Each row is a point on a tangle of strands that fork and nearly touch. The rows are in no order.
(in the rows, 128 means zero)
Two points are linked if the straight distance between their rows is under 106. Some points are linked to none.
mumev: [149 162 142 152 156 166 110  84 154 191  93 147 114 137  98 126  91 181
 108 129 133 178 131  40 100 160 170 113 130 101 147 126  74 150]
kor: [ 35  83  94  75  79  80 132 127 150 119 105  98  90 188 181  72 145  83
 139  93  79  87 107 133 122  96 119 122 161 111 106 144 141 145]
buz: [185 179 152 107 113 146 122  96 102  80 130 135 172  95 121 140 140 153
 154 191 165 153 147 111 119 113 135 139 114 133  96 143 134 127]
Golon: [186 105 126 152 167  83 143 190 159 101 114  97 126 136 144 178  99 151
  55 144  92 144  66 185 102 151 156 117  83 168 158 107  90 145]
kadel: [ 79 102 108 103  84 133 139 129 152 117  91 107  98 187 170  96 126  86
 168  93  95  85  97 144 149  84 135 135 155 139 128 112 177 150]
Sab: [ 98 143 125 136 183 159 113 151 164 113 153 136 126 134 158 158  74 146
 118  89 107 123 172 102 129  87 166 157 100 137  39 122 107 100]
Fosa: [ 90 104 124 148 104  91 114 122 153 115 121 141 155 100 154 138 162  77
 130 113 159 100 141 167 157 120 137  78 138 159 131 188 143 140]
papu: [163 116 126 179 108 157 129 206 151 138 113 127 125 147 132 135 108 115
  68 108 105 152  95 150 126 144 122 124 112 159 177  99 120  89]
noso: [160 123 129 174  85 164 141 193 154 161 107 126 126 135 115 127 111 128
  85 101 125 151 106 108 122 149 108 128 124 134 187 103 116  92]
Vonem: [ 55 116  92  95 108 141 113 125 138 136  88  93 137 134 126 132 168 124
 144 124 169  99 114 122 144 127 169  92 156 115 143 180 161 178]
guku: [ 89 139 148 153 166 124 135  59  78 138  90 148  73 161 108 145 140 132
 157 140 112  98 115  83 124  95 107 166 136 107 126 128  98 154]
bal: [162 116 143 121 211  71 158 149 143  74 139 106 127 102 171 109 101 119
  65 151 104 151 131 174 180 142 111 127 137 215 144 104 104 113]
Pebo: [ 18  86  90  81  85  93 143 122 150 134  96  90  93 179 174  82 155 105
 127 113 101  91  97 116 129 115 134  96 155 110 115 167 143 156]
rifa: [155 115 154 136 177 141 109  62  76 136 103 183  67 159  60 154 130 109
 157 128 111 107 111  89 103 139 107 135 110  92 149  66  98 148]
Tika: [189 135 131 133  91 124 147 164 132 126 116 136 178  92 108 128 125 149
  95 183 143 153 136 109 127 139 111 132 102 121 140 153 145 114]
rez: [192 120 128 111 110  83 157 180 142 125 124 126 177 154  92 145 115 191
  43 200 125 142 132 117 123 165  77 118  89 132 136 118 169 127]
pamaf: [149 119 133  82  45 130 103 108 117 106 205 131 144 126 124  85 138 152
 106 155 201 139 156 156 114 184  90  98 157 106 136 142 147 108]
zuson: [ 91 120 113 171 114 129 140 168 126 143 140 123 103 157 148 117 132  68
 172  77  74 116 114 116 128  89  91 137 110 152 111  90 140  92]
Zoma: [ 86 114 107 125  98 137 115 118 144 136 107 124 146 114 115 174 175  98
  92 108 197 120 112 154 170 138 190  70 128 135 143 178 128 156]
masid: [107  96 123 166 153 101 122 174 146 158 150 110 138 130 150 133 127  71
 146  98  63 131 124 185 167  74 110 128  96 183 106  97 151 118]
vidig: [128 155 136  93 166 132 132  86  95 180  85 137  90 146  68 114 147 126
 168 137 145  98 112 104 103 108 122 146 150  75 169 102 129 160]
Kupad: [174 121 108 144 113  81 152 111 135  94 110 172 128 138 110 137 131  97
  21 131 148 151 156 173 173 161 157  95 129 155 174 157 154 130]
kuv: [ 89 146 161 191 123 121 110  85  70 113 132 139 132  99 123 170 131 118
 150 128  96 150 143  76 133 111  91 145 117 135 103 120  90 119]
Tilab: [110 143 131  92 131 141  93  83  76 129 120 118 105 126  97 118 140 142
 181 139 162 116 113 138 118 143 122 149 162  80 160 131 141 150]
sogav: [199 159 137 101 127 156 141  86 124 182 122 140 161 118 104 145 104 207
 123 169 152 198 139  69 117 152 156 153 114  99 113  89 107 138]
muv: [156 148 125 171 117 171 129 135 155 183 133 137 106 138 119  99  83 156
 117  91 135 143 109  70  84 172 155 114 131  96 185 114  77 109]
daf: [131 123 133  85  57 154  87  91 105  98 190 133 132 123 124  95 148 144
 132 141 200 148 148 150 109 175 111 109 148 106 139 149 139 100]
ses: [144 163 135 144  95 138 131 136 103 139  97 136 148  90 122 134 134 128
 154 138 148 134 138  96 138 110 109 141 131 106 150 153 146 123]
Voke: [140 147 111 111 137 199 150 166 157 160  99 133 115 144 144 121 106 159
 166  94 125 130 109  98 108  98 160 165 137 122 160 106 139 113]
Fumu: [164 157 139 128  85 139 127 105 127 167  68 102 148 125  68 117 146 105
  95 105 153 132  99 141 176 129 126 111 179  85 186  90 139 149]
dure: [104 165 141  84 130 155 104  88 109  77 143 106 152 102 127 139 158 152
 164 175 168 126 152 140  88 112 186 138 152 124 102 175 163 148]
bokup: [126 114 127 128 161  77 134 142 168 120 152 144 142  92 164 107 124  82
 161  99 127  95 170 171 160  84 112 128 115 177  94 139 148 108]
lito: [210 130 128  91  63 145 128 106  94 122 180 146 158 126 112 116 118 175
 116 191 161 150 149 140 135 156  96 156 122 123 113  95 159 107]
zif: [175 136 136 140  92 154 154 184 161 183  96 127 147 121 106 125 107 159
  82 120 141 159 108 102 116 150 110 130 123 112 180 109 117 101]
nat: [210 161 140 103 121 133 160 127 124  94 132 132 188 103 121 139 145 175
 118 208 150 162 138  88 116 130 130 131  91 141  76 142 115 114]
Puso: [ 82 155 145 190 113 104 117 105  70 120 129 134 126 102 129 154 150 102
 165 113 105 136 139  91 126 108  77 149 121 129 105 136 115 108]
sumup: [164 115 144 128 208  80 162 179 163  97 156 124 150  87 161 101 113 111
 105 126 111 126 141 182 165 129 103 126 113 198 129 113 109 117]
teb: [172 114 120 164 177  92 144 139 135  89 120 148 114 140 148 127 117  92
  63 126 108 168 138 204 175 141 153 110 122 193 172 128 142 113]
vabon: [ 35  76 103  73 169 136 150  99 105 152 120  85  75 165 112 101 177 154
 152 152 119 105  97 118 118 151 152 127 160  67 139 147 150 156]
mig: [ 52  89 103  70 151 139 103 102  91 134 131  88  92 137  99 115 168 144
 171 122 143 113 106 136 123 161 141 124 164  67 150 136 149 153]
bele: [ 52  90 128 102 127 122  95  97  78 101 156 103  94 129 146 114 177 128
 185 104 112 123 118 139 112 194 102 122 145 102 131 153 135  99]
Fovek: [  5  87  89  87 109 108 151 122 133 139 100  77 108 167 150 114 176 126
 129 121 100  97  93 108 123 136 139  86 148 103 110 176 149 157]
vab: [173  98 124 109  78  99 121 109 127  92 131 115 174 112  87 154 148 114
  38 176 162 136 139 178 156 166 138  99 134 134 147 132 154 164]
remo: [175 148 149 133 138 162 112  77 142 186 111 127 142 124 106 139  96 197
 112 158 139 199 130  51 104 172 168 124 122 101 119 114  80 159]
gake: [ 42  67 118 128 109 112 102 119 115 119 158  93 136  88 126 168 197  96
 151 117 108 123 108 159 128 179 125  64 117 159 129 168 130 125]
bas: [108 127 123 193 142 120 124 187 156 169 175  70 141 124 138 159 102  88
 131  95  65 109  89 135  87 102 166 116  78 130 110 105 121 137]
mes: [192  96 110 136 138  92 147 215 158  94 151 134 127 136 158 136  86 170
  69 147 111 133 101 153  79 174 136 116  98 169 131 132  74 131]
gelo: [126 130 113 157  79 135 113 132 138 136  82 129 130 139 121 133 158  79
 102  93 157 115 115 156 189 130 156  96 158 135 159 159 154 136]
bover: [104 121 146  91 172 123  91  72  79 121 119 176  54 181 110 115 149 129
 167 122 157 106 116 144 108 167  88 141 147  76 137 122  96 115]
Lipir: [ 99  96 109 117 138  77 119 129 170 127 146 132 141 109 171 109 130  71
 159  85 117  91 161 184 166  85 124 123 122 177  93 143 167 124]
paz: [100  90 124  64 137 132 107 110 113 142 148 138  98 141  91  81 139 135
 143  85 173 136 121 157 124 186  87  86 198  51 164 105 105 129]
birir: [ 17  92 105 121 116  73 109 105 102 135 142  75 117 126 153 130 174 100
 164 116  76 101 106 123 106 161 111  93 140 116 105 180 147 125]
zot: [100 142 145 155  96 102 100 105  53 106 133 122 116  98 121 139 164 104
 183 135 117 122 118 133 123 135  85 144 127 114 137 147 137 114]
Buve: [188 100 111 131 162  68 147 199 153  86 164 118 127 121 144 133  79 171
  81 144  96 123  84 162  78 163 152 131 110 169 124 125  59 160]
noluv: [164 101 126 190 118 149 121 215 152 131 152 112 130 128 152 149  91 120
  82 115 105 137 100 142  85 151 149 127 104 153 167 112 106 106]
gizul: [214 169 133  88 119 150 151 103 113 151 120 132 181 109 115 142 132 198
 123 189 164 194 129  74 115 141 159 164 111 109  95 103 126 132]
gur: [101 124 159 162 128 159  92  59  74  90 126 137 117 122 113 174 117 142
 156 143 112 141 142  82 139 114  83 156 132 146 104 120  91 134]
lukat: [147 170 141 159 131 170 131 116 126 121 111 144 162  97 135 163 108 170
 127 148 143 168 148  57 122 112 146 143 119 123 101 149 104 115]
muk: [ 60 163 131 115 128 112 118  97 132  94 128 117 148 105 140 134 149 121
 153 151 146  91 162 143 104  84 152 124 139 129  95 191 163 134]
bik: [192 133 124 127 135 176 141 181 172 131  76 129 148 130 139 135 133 137
 116 105 135 145 109 176 171 120 167 123 135 146 155 123 148 116]
buv: [148 127 126 176 115 159 127 157 136 132  98 121 122 157 133 134 146  80
 104  91  87 140  97 182 179 116 145 124 121 176 169  89 160  94]
libip: [139  87 127 127  60 120  89 110 101 108 140 102 154 107  80 145 159 105
  68 143 149 138 123 190 163 175 133  95 157 115 157 123 144 153]
nonu: [155 169 134 104 140 151 144 106 125 197  69 147 115 128  80 110 132 136
 160 113 148 121 117  69 113 104 133 149 140  88 186 112 130 149]
leb: [ 16  86 101  89 127 109 147 100 109 141 107  73  96 155 138 104 179 145
 142 141 104  99 101 114 118 144 142 115 148  78 120 163 150 160]
begof: [112 149 133 169 169 188  95 118 170 128 120 130 112 156 171 146  64 178
 112  97 121 146 147  71 113 120 186 135 167 120  96 137  81 128]
divuf: [136 121 136 173 130  91 136 166 141 110 125 159 158  93 148 119 143  75
 125 122 133 122 159 160 149 108  93 115 129 182 138 168 135 100]
zuv: [139 114 134 170 198  73 130 197 160 151 184  95 136  86 141 152 100 103
 118 112  92 117 121 160 108 121 145 132  72 146  97 117  99 135]
nidi: [184 125 144 135 117  93 152 153 148  85 119 140 182  88 133 120 149 109
 100 177 155 123 153 143 140 139 107 104 110 162 143 174 132 132]
supa: [188 113 130 110  90  88 149 160 135 125 121 118 171 141  84 158 117 176
  36 189 116 148 128 136 145 161  79 119 115 124 144  88 183 134]
safu: [ 46 101 123 129 117  98  92  97  80 109 156  94 114 107 138 135 176 108
 186 116  91 113 113 151 105 171 102 105 136 117 111 165 146 106]
vuka: [ 83 148 126 180 109 132 144 151 114 152 122 142  96 142 146 121 127  86
 165  79 101 120 126  87 126  83  98 149 126 137 122 116 128  97]
sir: [ 79 131 134 116 138  90 184  79 129 153  72 143  57 217 139  91 153 118
 153 163 110  63 104 105 109  77 117 153 136  80 134 146 122 148]
Pelid: [121 152 138 164 157 158 116 152 159  99 149 145 142 117 168 158  77 146
 108 101 129 148 167  83 123 115 162 117 117 141  49 140  75 103]
gozes: [181 149 137 131  87 136 141 133  96 135 123 135 168  86 101 134 136 145
 131 175 154 152 141 109 129 132 115 145 114 101 146 136 141 121]
liref: [128  91 132 117  69 116  86 116  76  98 174 114 127 104 116 114 157 115
 142 134 148 134 127 171 129 184  81 122 153 115 160 133 129 113]
Rikib: [ 88  80 115  68  95 157 105 112 117 133 165 125 124 120  93  91 145 143
 119  86 171 156 126 152 134 197 101  83 180  89 153 110 104 120]
Dosu: [128 136 117 137 114 160 132 167 153 136  91 143 135 124 157 120 122 115
 164  88 122 110 124 145 155  85 134 140 137 153 141 128 163 115]
dif: [111 110 142 138  83 120  87 109  80 104 164 114 128  83 116 126 164 113
 170 149 136 125 126 162 121 157 107 118 137 118 136 161 148 124]
Leno: [123 118 150 133 194 178 108  69 117 169  66 161 103 174  66 149 127 136
 127 166 105 107 139  66 116 108 143 149 150 131 131 103  79 184]
zize: [ 64  78 111  83 118 163 100 121 105 130 143  81 120 119  90 137 171 131
 139 104 148 132  96 154 153 183 143  93 156  83 149 129 135 146]
keb: [106 144 129 199 108 134 132 173 114 143 138 156 121 110 143 132 124  97
 145  89 107 132 143  96 125 109  99 138 113 141 123 131 109  89]
kigob: [183 111 110 130 134  76 160 219 157 101 157 158 133 142 152 123  85 176
  56 163 128 135 121 122  92 176 104 119  86 171 129 147  86 120]
bala: [164 125 140 147 218  85 165 187 164 129 119  89 147  93 151 148 114 119
  85 134  99 128  89 189 153 111 150 110  95 161 120 123 104 144]
Bef: [ 92 148 128 126 163 146 118 132 159 111 145 152 136 133 147 160 100 133
 121  90 121 113 181  99 137  64 135 158 102 153  41 130 121  90]
mivum: [113 145 143  91 121 152  81  62  69 103 148 133  94 130 110 118 130 146
 170 138 165 130 130 149 118 145 115 149 154  96 148 137 129 125]
delub: [136 155 129  90 112 150 112 103  93 142 106 108 142  97  98 123 140 148
 169 148 170 126 135 131 124 128 138 149 157  84 163 141 163 157]
toti: [ 90 100 110 132 109  90 121 147 143 148 130 114 125 148 158 112 129  64
 173  79  54 115 127 168 160  73 107 143 105 162 102  92 175 127]
Dase: [155 171 151 107 120 162 109  79  85 103 124 134 145 101 112 153 129 159
 161 178 160 161 141 110 122 111 129 164 128 113 121 131 126 130]
vav: [194 145 133 115  81 135 156 165 157 196  93 114 164 113  86 129 118 172
  76 142 136 166 120 108 133 143 115 128 137  91 173  95 133 119]
gim: [118 124 160  95 134 161  75  47  88 108 112 179  91 176 107 137 121 149
 153 146 183 133 136 115 120 142  77 156 159 138 131 114  71 131]
gisiv: [168 131 137 150 213  74 160 181 160 116 117  92 128 109 153 159 104 134
  59 140  85 150  83 189 142 136 143 119  99 171 147 114  92 148]
pezu: [ 93 149 122 118 155 153 174 109 145 165  92 158  67 200 130 102 117 122
 167 115 108  79 114  63 111  74 134 158 136 122 148 105 127 133]
pagip: [129 144 150  98  75 156  79  72  81  88 172 150 112 128 124 104 134 147
 156 135 185 150 142 145 119 160  91 136 144 116 136 148 119  96]
logor: [107 132 102  97 107 169 148 140 155 130  78 105 113 176 155 100 124 112
 176 101 102  90 110 136 155  76 153 145 153 141 143 103 183 160]
nir: [207 134 136 113  76 142 135 108  88 102 195 149 150 136 121 128 115 173
 101 210 147 147 147 122 126 160  89 145  88 141 102  93 152  90]
dudi: [ 88 134 117 155 155 149 124 163 147 153 168 109 116 130 145 143  90 115
 145  90  63 120 138 118 120  81 157 148  75 134  67  97 141 123]
pimo: [ 53  72 122  88 171 123 115  89  89 118 144 118  55 165 143 105 174 144
 167 107 102 109 111 133 117 195  96 135 156  72 132 152 142 108]
nipa: [211 141 133  77  89 144 145 109 124 187 122 124 158  95  81 113 109 183
 130 157 144 167 127 143 121 139 107 154 169 100 139  57 152 157]
mag: [124 153 135 172 158 127 124 166 151 109 178 159 142 108 159 147  84 117
 106  98 125 148 163  99 124 123 141 131  90 152  57 144  85  83]
Sero: [ 75  87  96 134 108  86 103 120 162 128 131 139 124 132 172 122 144  57
 147  80 111  93 134 194 179 106 138  89 136 177 107 149 154 142]
pud: [186  87 119 170 135 103 130 205 154 112 134 105 130 131 151 167  90 142
  64 138  93 139  79 167  77 151 159 118 102 157 164 110  96 143]
kepab: [ 72 153 144 193 136 133 124 117 129 127 129 145 122 132 139 155 101 127
 124  91  97 135 161  54 131  93 111 146 130 130  85 132 106 101]
tazu: [ 84 131 140 185 161 118 156  68 110 142  91 156  72 185 115 139 127 110
 140 123  90 100 126  34 126  95 101 135 130 115 122 113  88 145]
ged: [126 138 155 203 105 137 120 105  84 107 154 140 141  92 121 164 115 135
 120 156 107 172 153  74 131 138  99 137  99 135 103 124  94 112]
tafar: [208 122 130  77  61 137 119 109 115 107 199 140 164 125 117  93 131 158
 107 183 187 124 150 168 125 160 102 121 142 125 117 112 167 113]
milem: [ 90 153 128 150 101 121 130 134 109 144  89 132 129 110 133 127 144 106
 166 114 138 110 128 102 139  92 105 136 144 114 152 153 150 130]
Gadi: [ 87 119 105 113  98 151 101 118 130 140  90 101 145 115 106 151 168 107
 124 116 183 115 112 139 163 137 176  84 161 101 154 170 156 171]
didap: [148 150 148 201 103 125 136 143  96 110 156 139 161  93 120 150 112 149
  95 171 109 167 144  78 112 150 104 127  81 132 101 138 105 103]
ziz: [190 110 150 127 122  65 146 110 111  68 175 122 158  88 123 108 147 109
  96 212 127 127 138 151 113 150  78  97  92 183 142 152 153 138]
duf: [ 79 143 115 150 149 171 135 145 142 149 163 103 100 150 147 135  83 131
 148  79  69 118 132 103 112  90 162 157 108 124  82  93 123 118]
dur: [ 26 125 101 126 100  73 120 107 110 127 108 103 117 136 154 113 166 105
 158 114 104  82 123 121 118 112 113 113 147 109 111 185 157 134]
fibe: [188  84 122  83  80 112 118 115 126  90 165 109 173 117  90 142 134 134
  64 182 169 134 139 184 149 172 140  86 136 135 139 113 162 163]
guvag: [176 115 128 127 195  79 164 139 139  64 114 130 119 122 162 102 108 118
  56 139 115 165 131 178 183 157 131 114 129 213 155 121 115 120]
nef: [172 130 126 101 214 123 168 181 171 102 130 117 161  82 152 125 111 137
 155 121 114 118 128 177 148  99 151 129 107 172  95 122 114 127]
piri: [106 134 127 184 160 122 117 172 162 153 187  88 127 109 135 155  88 110
 134  96  67 108 118 134  99 105 173 129  74 119  75 112 134 135]
Sek: [125 145 127 187 155 165  93 129 157 125 168  96 103 137 171 146  64 151
 132  86  88 118 127 117  94 129 196 142 130 101  82 117 103 133]
gofa: [108 141 139  91 166 112 138  92 110 178  77 137  77 174  88 104 159 119
 163 143 138  74  97 101 103 106 124 139 138  69 172 116 150 169]
Fonu: [140 159 125 160 126 179 142 155 146 140 123 159 132 117 144 138  95 162
 135 104 138 161 137  68 106 119 155 137 119 121 117 140 105 110]
suri: [153 132 134 122 217 108 165 180 184 132 117  94 162  87 151 139 122 130
 134 122 107 115 116 184 160  97 151 122  98 163  96 122 121 141]
nurut: [165 172 132  93 132 153 135 100 121 199  78 140 137 107  79 123 128 155
 158 136 154 146 125  89 116 116 136 166 153  89 170 109 136 157]
rud: [144 134 119 135  99 181 130 153 152 143  71 125 125 146 139 114 138 104
 143  84 134 112 109 146 172  97 136 129 143 141 167 114 165 116]
fofu: [151 157 142  69 121 167  89  82  96  74 157 118 143 110 126 126 150 153
 165 180 186 147 151 142  93 124 170 147 146 117 101 153 156 138]
lub: [ 64 130 125 112 112  87 177  92 125 139  92 138  62 211 161  79 137 109
 141 131  94  74 111 102 111  63 100 169 149  90 103 135 115 139]
kase: [186 148 134 125 147  75 192 179 145  89 159 153 159 130 142 110 111 167
  65 184 128 135 124  94 101 167  93 105  80 190 112 161  82 120]
pupu: [189 144 126  52  98 153 108  99 109 136 149 107 171  92 107 121 137 152
 145 173 190 150 142 149 111 152 152 153 164  91 129 114 164 156]
Lobag: [113 138 137  94 130 117  86  68  82 121 138 178  77 164 104  95 136 139
 155 112 177 128 135 143 112 177  68 134 156  73 150 118  95 115]
Kam: [131 164 128 164 172 180 114  93 164 175  97 155  90 171 129 112  89 158
 133  94 119 137 133  46  92 149 182 117 141 105 159 121  83 132]
lelo: [169 124 135 176  96  97 154 175 112 121 159 138 156 117 120 149 112 164
  66 205 104 161 140  88 104 167  95 125  73 135 122 131 125 108]
faf: [ 98 140 121 159 150 190 137 157 151 148 143 115 105 147 157 126  78 144
 160  80  88 113 108  96 100 106 173 151 119 118 127  99 118 123]
koziz: [ 81 169 130 106 135 109 124 110 151 106 116 150 148 116 150 128 128 121
 144 116 145  88 190 135 119  48 135 147 130 145  66 180 159 112]
vavut: [157 147 139  81 143 152  98  62  77 144 118 175  95 138  74 125 118 143
 162 133 160 140 129 127 116 139 109 164 143  96 144  91  98 152]
fiduf: [ 89 125 131 187 124 134 133 187 144 169 159  70 125 145 143 140 107  78
 156  84  44 121  93 119 107 103 141 119  84 142 118  76 134 125]
kop: [119 116 108 130  99 115 132 111 124 121 128 139 141 108 100 174 171  98
  54 128 183 125 122 168 162 153 199  70 122 132 149 173 119 153]
momim: [186 168 140 128 156 101 179 159 152  89 160 154 164 116 140 108 116 163
  87 165 123 140 137 101 110 141 109 110  80 174  80 165  70 107]
fem: [118 146 136 163 160 175  97 130 173 100 136 127 142 130 174 149  69 163
 105 100 124 153 156  74 118 127 168 127 150 124  65 140  77 117]
zam: [118 160 122  92 159 125 141 133 172  99 132 157 145 120 163 122 109 123
 155 106 143  88 184 153 127  59 148 160 117 160  62 153 161 113]
Zuvo: [111 152 142 160 150 154 128  78  81 144 101 155  95 128  92 150 123 138
 149 132 117 128 123  61 124 114 115 156 123 110 139 121 103 156]
kune: [ 95 110 130  87 141 124 114  92 121 165  85  89 104 149  82 117 160 107
 136  95 158 105  85 136 150 143 138  76 174  55 168  98 140 180]
ret: [ 77 139 121 128 127  75 111 116 145 129 149 153 128 131 153 126 126  87
 145  88 107  98 186 132 134  62  98 164  96 156  62 151 148  84]
Zag: [193 134 131 125 114 103 166 179 155 103 110 147 180 108 120 122 137 145
  81 186 141 142 148 126 136 147  97 111 107 151 146 160 141 116]
zil: [ 73  76 125  69 171 126 117  98 118 157 109  81  82 156  97 119 166 125
 143 112 140  93  89 136 137 163 140  92 171  39 159 106 147 174]
lepe: [ 78  63 115  75 102 174 101 126 112 121 164 109 131 114  91 134 169 133
 109  91 159 155 106 157 155 192 131  81 157 112 143 116 104 109]
fug: [158 123 110 148  91  92 134 108 129 113 122 163 133 124 102 154 158  92
  24 127 164 136 142 179 174 158 187  89 130 131 164 163 147 140]
gad: [134 114 128 147 211  76 137 184 162 148 183  97 143  81 145 134 109  94
 123 118  97 116 131 170 141 106 125 137  66 159  98 114 114 112]
tino: [199 129 152 121 102  97 144 119 106  68 178 134 166  95 120 112 146 131
 111 216 128 127 139 150 116 139  91 109  85 162 116 149 154 128]
gidan: [ 80 106  97 121  78 124 128 117 153 111  93 103 102 185 159 113 148  67
 157  75  96  97  99 167 181 106 165 106 141 158 119 105 167 161]
faluv: [ 42 121  99  86 116 144 115 118 126 135 102  88 135 127 123 127 166 142
 152 143 164 102 129 128 108 116 182 120 158 113 133 187 168 164]
puvaz: [198 140 137  85  81 143 145 104 103 186 151 148 129 109  78 110  91 167
 132 155 145 158 135 151 128 157  88 149 157  95 147  43 128 144]
kelo: [ 99 128 159 118 143 164  82  47  72  90 124 145  92 155 122 157 124 150
 163 152 147 124 129 116 129 125  86 170 153 136 119 118  80 138]
Vupun: [156 104 124 164 142  80 138 119 140  93 107 165 127 132 146 134 140  72
  54 123 136 151 155 179 182 144 136  99 138 193 171 153 139 119]
rogap: [170 130 117 170 125 176 135 192 148 140 136 141 124 116 157 132  89 162
 128 107 125 147 116 106  88 136 166 138 113 122 130 127  98 101]
bepu: [153 125 127 169 169 122 137 205 155 122 179 133 138  97 155 140  89 128
 115 109  97 131 126 154 103 130 161 133  87 143  94 122  86 114]
kalik: [145 140 133 161 166 118 128 186 155 113 188 162 139  93 154 134  93 122
 122 102 119 131 159 127 114 122 127 135  88 154  85 131  88  89]
sav: [105 138 130 104 150 113 170  98 138 174  67 153  69 201 113  94 148 105
 160 130 133  65 103  79 106  84 124 144 135  96 173 118 132 143]
Zor: [153 106 137 169 198  92 146 156 145 113 117 122 136 118 159 138 115  89
  87 132  90 153 128 203 177 121 138 118 115 191 151 107 131 121]
Tef: [153  88 149 137 115  63 122 100 125  67 180 114 159  66 127 126 170  91
 104 191 142 124 134 170 122 152 101  73 120 174 155 175 138 146]
ledu: [189 177 134 128 134 124 161 152 145  91 144 152 179 119 130 132 132 178
  95 182 140 154 140  83 102 139 129 105  84 152  60 159  76 107]
veli: [ 85 144 134 141 142 112 114 123 144 121 146 160 126 129 149 148 113 107
 126  81 118 116 188 107 142  65 113 170  92 150  48 142 124  81]
zave: [136 137 122 152 150 188 142 199 158 141 144 124 131 113 157 148  88 148
 151  97  92 125 110 131 105 110 167 147 108 131 118 106 120 120]
ketun: [176 122 125 146 100  84 158 198 136 129 143 135 162 137 105 144 116 172
  44 200 121 151 132  98 103 177  85 124  74 132 137 129 144 125]
namo: [203 143 155 125  88 127 135 114  88  69 172 143 156 106 118 127 141 145
 125 206 139 142 147 143 119 136  99 130  83 151 102 129 142 106]
Kudes: [139 137 114 141  88 168 118 127 152 139  71 130 123 152 133 122 152  91
 120  81 152 113 110 140 189 114 154 116 171 122 172 132 168 127]
Beze: [124 114 150 116 172 116 104  68  73 132 109 175  54 172  92 135 147 117
 181 131 128 102 107 129 109 139  91 154 124  75 145  95  99 131]
rop: [147 111 140 127 209  71 139 161 169 122 166 122 142  73 158 110 116  91
 140 108 115 112 155 164 159 107 107 146  89 184 101 113 124  99]
vuva: [115 142 107 105 137 192 159 150 154 155  91 112 112 158 150 125 109 141
 178  98  96 110 103 113 128  81 148 165 136 134 155  87 164 134]
reru: [201  99 128  75  64 139 115 121 109  91 185 119 167 108 107 116 141 143
 102 186 173 133 155 174 126 170 116 105 131 127 131 121 171 138]
sikag: [100 155 136 164 183 188 119 101 172 167 104 142  87 181 148 120  78 164
 122 100 111 140 140  60 102 123 185 131 156 121 132 126  81 140]
nere: [ 55 138 106 130  87  89 126 124 127 136  98 125 110 148 164  99 144  89
 171  83  99  82 136 124 128  86  98 137 149 134 108 151 154 122]
Gevup: [188 143 123 120 117 203 136 178 171 173  73 120 140 133 129 130 116 150
 122  86 147 144  99 131 151 121 159 141 144 129 180  97 136 105]
pez: [166 145 111 112 116 182 150 166 159 175  80 133 134 131 124 119 115 147
 147  95 148 137 111  97 128 112 145 144 142 118 175 115 136 105]
Detis: [130  77 130 111  62 127  87 120  89 116 170 104 134 108  99 125 152 121
 101 125 157 140 122 179 152 196 106  99 163 104 161 107 130 126]
Fuf: [107 142 118 135 120 136 144 155 140 122  99 151 139 114 153 124 129 110
 165 104 142 102 147 129 138  82 122 137 141 142 121 163 161 118]
suraf: [ 85 120 120 173 123 152 146 166 134 153 159  87 100 167 143 116 111  86
 173  66  64 117  95  91 108 101 130 142 102 138 128  60 130 104]
tukub: [131 122 158 171 174 148 123  65  91 147  98 169  84 155  68 139 126 111
 151 130  96 127 118  51 113 141 110 129 106 102 145  91  86 146]
vufi: [150 170 140 132 124 166 134  97 102 135 103 139 148 103 114 162 118 169
 139 159 151 164 142  74 128 110 141 159 120 113 115 140 112 132]
Figul: [218 144 129  61  90 133 136 117 114 149 140 116 185 100 101 119 128 180
 131 184 167 159 136 141 131 147 136 150 152  95 126  93 167 149]
Kiz: [170 150 128  55 104 162  95  84 106 102 155 125 158 112 120 113 137 150
 153 174 201 156 145 146  92 146 164 152 155 100 123 133 161 141]
pumol: [ 55 135 129 189 143 129 137  96 122 148 109 142  99 167 135 141 113 120
 127  90  94 130 142  46 130  92  99 148 135 130  88 115  89 124]
tive: [181 155 140 109  96 144 142 122 132 186  79 108 166 101  69 119 123 138
 105 124 145 144 116 125 145 127 107 122 162  90 185  78 133 148]
gadif: [165 161 131  80 120 151 119 107 112 168  97 121 152  96  90 125 129 157
 162 145 172 146 126 113 122 111 132 158 167  82 160 121 153 155]
gif: [ 82 151 132 213 128 143 120 139 129 137 155 146 115 130 144 142  90 109
 133  79  99 150 161  69 122 111 121 133 122 141  84 127  90  90]
Veken: [ 75 153 126  89 138 148 109  86 102 116 121  94 127 121 123 120 162 156
 158 175 161 119 143 135 101 109 176 151 168 105 130 174 164 159]
fel: [ 80  91  89 145  95 108 111 111 149 123 122 130 105 159 170 130 151  52
 132  81 113 100 118 197 180 117 170  90 138 178 112 137 154 153]
Tep: [156 153 123 101 194 141 159 171 168 103 133 141 157 100 158 119 106 135
 171 105 125 110 163 158 138  86 155 148 104 163  70 136 134 117]
nug: [191 140 120 120 126 165 143 188 167 124  78 147 164 113 146 122 137 144
 142 121 159 136 139 147 146 109 143 136 131 146 142 151 143 115]
Vib: [ 57 138 115 130 109 102 166  98 127 138 115 144  75 190 161  96 120 111
 147  99  86  87 124  93 119  55  97 173 141 115 102 117 121 125]
gor: [130 105 137 181 177  99 131 177 156 150 142 103 142 117 146 143 119  80
 115 110  71 136 126 197 165  93 118 120  95 186 127 101 138 119]
Bufem: [103 131 130  72 137 121  87  85  97 136 150 165 102 150  97  78 131 144
 142 111 197 149 145 138 110 184  76 107 178  69 151 130  96 114]
kiko: [159 102 142 148 127  66 141 126 143  82 129 130 176  86 129 119 153  87
  89 175 154 129 152 153 146 135  99  90 126 176 163 178 138 142]
vugi: [ 63 111  98 125  86  82 116 135 137 136 119 128 110 160 168  98 136  63
 173  84  75  97 130 147 136  77  92 134 138 149  98 123 163 126]
vazu: [ 88  83 129  87 181 107  98  90  88 126 135 135  56 176 119 104 161 125
 170 109 129 108 108 154 108 182  93 124 151  42 152 129 131 118]

A fork is a point with three links, a tip a point with one. Leave the first point through the second and follow the links. Name the first fork or tip that comes.
zuv, bepu -> Pelid
Tep, nef -> pud
didap, lelo -> supa
nidi, kiko -> tafar
papu, noso -> Fumu
guku, Zuvo -> bover
vuva, Voke -> nug

Follow the links from the first point to the second, and from the first to the third. Name the last point that the two ways share.
tive, kigob, suri -> pud
nef, zif, ledu -> pud
ketun, kelo, fibe -> kuv
logor, kalik, teb -> rop
begof, Bef, bokup -> Pelid
tukub, bele, Rikib -> bover
namo, pagip, liref -> tafar
dif, pagip, tino -> tafar

A fork is a point with three links. Follow the links from the first point to the second and name the forks in between, in order.
Fovek, Bufem -> mig
gisiv, buz -> pud > mes
kuv, daf -> tafar
kadel, zuv -> rop

Name the points in between on the shortest way along the links from the first point to the second, in order.
keb, vazu -> gif > kepab > pumol > tazu > guku > Zuvo > tukub > rifa > Beze > bover
rez, Detis -> ketun > lelo > didap > ged > kuv > Puso > zot > dif > liref
mag, bokup -> kalik > bepu > zuv > gad > rop
pezu, daf -> sav > gofa > vidig > nonu > nurut > gadif > delub > Tilab > mivum > pagip
gizul, veli -> sogav > remo > mumev > Kam > sikag > begof > fem > Pelid > Sab > Bef
zif, ledu -> noso > papu > noluv > pud > mes > kigob > kase > momim
